Points on a hilly landscape, in no order, each with its height.
A ball rolls from a point to whichever of its 2 nearest points has the largest drop for the distance, and stops where none of them is lower. Distance is the straight distance between rows; heights are no part of it.
J497 h=648: [135 159 105 130 139 147 157 107 141  60 123 154 154 126 122 120 136  74
  73 119]
J55 h=306: [ 99 125 207 156 141  73 100 134 124 145 132 152 144 131 200 127 113  93
 133 132]
J874 h=525: [144 127 175 138  93 114  83  90 122 130 144  94 117 157 123  75 100  63
 144 147]
J109 h=324: [126  76 153 139 118 101 157  82 125 151  98 110 132 120 121 177 174 128
 153 113]
J115 h=814: [103 152 174 141 171 136 143 160 146 132 104  92 151 152 107 159 187 144
 133 140]
J114 h=673: [ 88 159  93 138  99 145 111 176 122 116 167 102 120  99 132 141 122 151
 110 155]
J687 h=568: [196  64 160 124 102 100 109 128  97  96 141  74 110 128 166 132 151  87
 113 129]
J108 h=560: [ 96  71  96  80  81 109 119 160 119 102 120 105  94  84 128 147 152 127
 190  90]
J713 h=526: [163 129 137 116 103  87 120  89  93 122 113 149 106 200 108  82  99 116
 186  99]
J258 h=146: [125 105 137 139 121 129 144 100 125 168 110 107 100 147  91 195 168 177
 133  88]
J858 h=637: [177 118  98  89  90 110 130 125 161 119 104 135 142 134 121 122  74 104
 135 136]
J596 h=450: [117 123 145  97 136 187 164 134 100  93 126 153  93 105 124 126 148  64
 125 152]
J625 h=473: [149  83  24 166  63 143 135 113 175 144 138 119 128  98 111 120 157 169
 184 124]
J859 h=859: [118 146  47 126 126 142 150 148 178  95 150 163 145 102 100 167 138 118
 126 159]
J288 h=515: [123  87 132 168 145 108 158 117  88 108 187 119 135  96 112 159 174 138
 145  91]
J489 h=474: [171 107 191 129  85 129  89 113 130 138 126  85 142 182 108  94 141 112
 123 117]
J565 h=457: [178 130 143 142 140 147 154 112 145 186 162 149 193 110  85 135 136 177
 111 150]
J577 h=496: [106 133 171 138 197 101 135 178 128 119 102 130 108 154 150 113 127 138
 170  91]
J569 h=604: [181 123 160 118  62 120 106 113 158 130 109 123 148 101 155 114  70  76
 109 157]
J756 h=412: [160 144 162 153 116  93 111 145  83 139 153  95 131 173 119 102 111 176
 151 117]
J691 h=437: [109 120 142 142 134 135 154  75 125 138 100  88  97 125 155 135 148 123
 122 110]
J735 h=393: [149 163 131  86 111 194 176 133 119 113 146 174 106  98 118 132 147 130
 114 132]
J205 h=505: [123 145 141 119 130  95 188 111 132 126 160 119 100 115 140 122 110 112
 199 109]
J222 h=772: [ 75 112 169 132 116 153 115 136 101 109 141  79 134 147 110 115 196 108
 139 115]
J385 h=462: [ 60 101  47 116 125 154 145 154 154 128  92 165 103  81 109 142 133 162
 164  99]
J944 h=413: [ 66 115  94  86 157 177 126 179 158 126 116 153 115  96 108 136 118 140
 120  91]
J824 h=602: [155  96 129 139 104  68  77 105 132 102 148  68 125 114 195 153 130 113
 105 118]
J717 h=252: [187 134  94 142 111 139 120 154 181 108  71  99 111 118 110 149 123 192
 131 108]
J566 h=650: [131 124 136 150 120 128 138 134 110 127 133 100 106 157 220 129 130 118
  76 149]
J290 h=678: [125 126 147 126 165 141 114 126 136  63 154 144 168 134 129  94 145  42
  80 101]
J89 h=398: [136  90  35 129 104  90 154 123 118 116 112 105 100 137 111 143 116 129
 156 142]
J355 h=646: [153 149 173  85 158 191 117  68 101 187 135 174  97 169  90  88 136 113
 112 131]
J839 h=566: [ 76 130 154 102 160 162 113 160  91 133  87 168  89 166 155  89 121  88
 123 165]
J259 h=516: [ 65  87  84 102 145 116 145 137 130 108 103 134 100  60 104 151 132 113
 190 106]
J402 h=590: [100  58  60  96  86  98 109 134 127 136 147 106 126 105 141 107 111 131
 149  90]
J994 h=401: [103 143 161 138 160 145 107 120 102 175 157 121 128 133 148  95  79 117
 107 143]
J376 h=315: [199 133  98 166 122 137 155  99 188 144 104 107 109 113 137 150 134 180
 120 116]
J94 h=614: [126  77  68 103  81 111  74 153 166 151 137 128 146 101 123 138  79 149
 120  89]
J753 h=534: [105 145 126 145 162  93 137 189 130  79  93 133 120 118 161 123 123 133
 158 134]
J26 h=260: [186 155 175 144 143 121 108 143 115 104 179 181 168 109 101 114  86 112
 111 142]
J53 h=325: [128 135 141 138 160 131 153 115 108 190 126 146 146 159 165 110 104 165
  84 139]
J797 h=536: [125 132 149 117 103  73 156 138 103  87 137 143  74 155 152 106 116  94
 221 101]
J820 h=511: [163 128 126 110 118 149 144 124 108 191 155 137 144 147  96 159 136 170
 111 205]
J153 h=428: [109 140 220 145 182  76 127 148 140 152 114 162 134 160 161 131 117 118
 175 112]
J959 h=659: [ 40 128  91 146 125 130 118 143 132 139 158  92 130  86 189 141 151 148
 113 143]
J946 h=476: [134 193 159 131 141 151 165  89 132 130 171 131  93 116 127 114 111 134
 155  94]
J953 h=700: [114  91 120 121 149 108 121 141 137 187 169  65 159 107 179  85  84 126
 139 173]
J803 h=577: [101 131 146  81 125 168 120 149 134 122 144 159 150 194 131 121 170  87
  82 133]
J103 h=684: [106 114 105 158 148 109 148 126 164 162 137  87 152  95 229  70 100 146
 106 148]
J815 h=793: [ 76 137 142 116 137 139 132 139 129 113 145 109 150 165  67 158 192 125
 143 101]
J399 h=558: [168 139 135  79 128 173 109 115  90 156 138 140 135 162  69 138 131 128
 110 178]
J199 h=404: [136 123 143 119  83 112  96 151 135 122 119 113 154 171 122 157 140 123
 113 129]
J867 h=389: [141 172 114  83 117 125 113 144 150 145  74 127 143 149  98  86 114 175
 146 109]
J166 h=571: [103 150  70 175 158  95 133 153 151  59  92 116 141 126 127 135 150 149
 112 126]
J614 h=351: [114 149 126 170 158 132 129 133 137 193 121 139 145 122 106 184 131 216
 121 158]
J786 h=326: [171 118 167 136 155 123 140  71 103 154 130 149  92 164  80 169 135 147
 134  79]
J379 h=603: [128 116 154  70 117 176 133  94 122 164 145 136 111 158  86 115 119  79
 131 141]
J119 h=390: [170 162 117 159 121 110 157  97 155 138 136 153 159 111 124 146 110 154
 117 136]
J945 h=470: [130 123 151 111  58  96 115 165 128  97 112 161 161 157 146 130 142 128
 123  77]
J137 h=601: [ 70 106 137  81  90 125  85 146 119 113 109 123  90  94 131 145 126  75
 171 119]
J253 h=627: [149  99 111 144 118 101 103 145 165 129 142  90 135 130 205 172 127 108
  71 165]
J742 h=334: [149 177  93  77 133 135 135  95 117 127  94 121 121 151  66  72 115 169
 178  88]
J266 h=567: [146 137 183 123  76 120 116  95 127 117 127  94 130  89 173  88 105  52
 154 171]
J836 h=504: [155 121  24 198  97 148 144  85 145 134 171 125 154 103 100 109 149 174
 139 151]
J186 h=517: [122 100 120 105  78 105 138 151 179 104 137 149 173 140 184 138 156 131
 100  78]
J340 h=745: [ 83 125 191 148 129 131  90 134 113  89 141  99 159 117 157  85 176  79
 132 115]
J246 h=508: [ 95 130 124 104 151 164 137 171 102 100  90 170 114  97 137 106  97  71
 127 172]
J562 h=79: [129 114 186 155 148 117 118 136 122 143 135 160 143  73 151 151 107  91
 109 159]
J202 h=322: [157 126 129 108 140 143 107 159 139 106 100  83 126 136  85 111 122 158
 141 117]
J794 h=573: [178 137 168 123 127  94 117 119 123 111 134 156  58 185 140 101  80  86
 180  96]
J511 h=546: [108 132 113  78 107 158 164 143 171 142 140 144 160 171 168 121 154 122
  76  99]
J783 h=445: [184  94 133 137 150 142 150 103  88 131 125 133 102 138 108 161 135 140
 110 138]
J948 h=691: [171 164 144 100 204 186  97  91  96 146  92 160  65 183 100  93 119 114
  93 135]
J902 h=361: [ 87 147  75  98 151 168 137 129 124 114 113 148 107 122 131  96 109 132
  94 109]
J852 h=551: [ 88 162 134 157 107 175 170  70 153 166 103 141 141  81 154 129 145 128
  82 146]
J732 h=846: [143 150  69 159 143 120 147 163 175  95 131 132 152 110  80 162 158 149
 175 186]
J156 h=540: [125 109  70 183 149 120 164 105 109 128 185 130 151 120  98 138 158 165
 125 130]
J780 h=765: [141 144 165 107 126  90  61 160 131 122 102 150 180 170  90  99  82 104
 140 153]
J343 h=323: [158  60  78 127 149  90 135 157 108  96 128 112  98 117 108 173 113 117
 174 168]
J593 h=210: [157 156 115  76 160 166 159 122 116 183  94 168 111 175 167 119 112 162
  86 143]
J515 h=875: [127 168  63  95 131 143 138 114 149  94 152 199 161 117  50 159 138 118
 124 126]
J475 h=713: [136 118 128 138 116  92  87 161 161 164 165  71 172 117 134 119  88 143
 133 150]
J81 h=409: [119  81  94 152 134  92 106 177 120 120 126 120  99  82 144 189 120 168
 150 149]
J277 h=641: [151  74 103  86 108 103  71 150 155 115 122 116 130 131 118 129  68  89
 111 104]
J479 h=593: [ 57 138 133 154 124 166 136  89 120 121 104 114 148  91 153 108 153  88
  74 155]
J433 h=442: [117 119  34 143  82 118 126 125 164 144  98  98 132 130 133 119 127 169
 140 135]
J564 h=434: [168 162 123  77 130 107 101  92  90 120  74 166 102 188  68  91 126 155
 168  81]
J393 h=647: [ 80 138 124 100 124 147 112 155 104 107 101 158  77 139  95 164 118 114
 149 125]
J91 h=441: [138 217 125 120 119 171 179  80 109 132 152 153 107 106 100 131 140 165
 136 133]
J236 h=831: [135 157 114 138 176 149 173 159 172 130 103 135 155 127  93 176 184 159
 138 172]
J144 h=272: [ 94 146 152 142 160 156 137 104 141 189 148 117 120 123  91 180 149 182
 120 111]
J122 h=304: [130 160  86  97 165 176 134 130 118 131  99 127  71 178 144 126 124 153
  80 113]
J438 h=350: [174 153 148 145 145 117 112 144 105 129 179 150 173 153 123  99 114 170
  97 122]
J440 h=733: [151 115 145 133 133  82  74 158 150 141 110 114 177 113  99  96  62 146
 124 116]
J319 h=453: [127 144 195 143 177 127 110 117 128 159 143 135 124 117 142  55  63 121
 146 101]
J653 h=502: [101 183 155 142 145 173 159  53 113 164  99 128  99 122 142 117 119 132
  88 131]
J896 h=466: [126 104 151 161 101  96 149 132  53 129 177 124 129 135 117 128 150 167
 162 102]
J369 h=633: [ 49 132 147 151 130 139 112 111  85 140 152  83 135  89 144 146 161 110
 104 173]
J242 h=281: [151 152 182 140 125 151 148 134  94 122 149 198 142  82 116 133 112 103
 113 172]
J700 h=669: [117 130 146 149 127 115 153 149 155 132 133  84 143 116 205 109 147 150
 110 120]
J549 h=610: [115 137  93 181 131 113 138 103 124  48 104 130 131  89 136 150 149 101
  93 128]
J757 h=710: [119 157 177 164 131 112 102 143 123  68 137 152 172 158 161 107 161  74
  86 111]
J84 h=433: [109 107 119 167 121  92 105 136 146 164 121 129 133 105 144 195 125 166
 119 137]
J599 h=520: [186  90 162 163 138 131 119 122  78  82 127 107  98 103 125 148 139  93
 114 135]

For each start below, name the point where the ball stops.
J953 | J258
J114 | J258
J549 | J562
J277 | J593
J859 | J562
J355 | J717
J959 | J258
J137 | J593
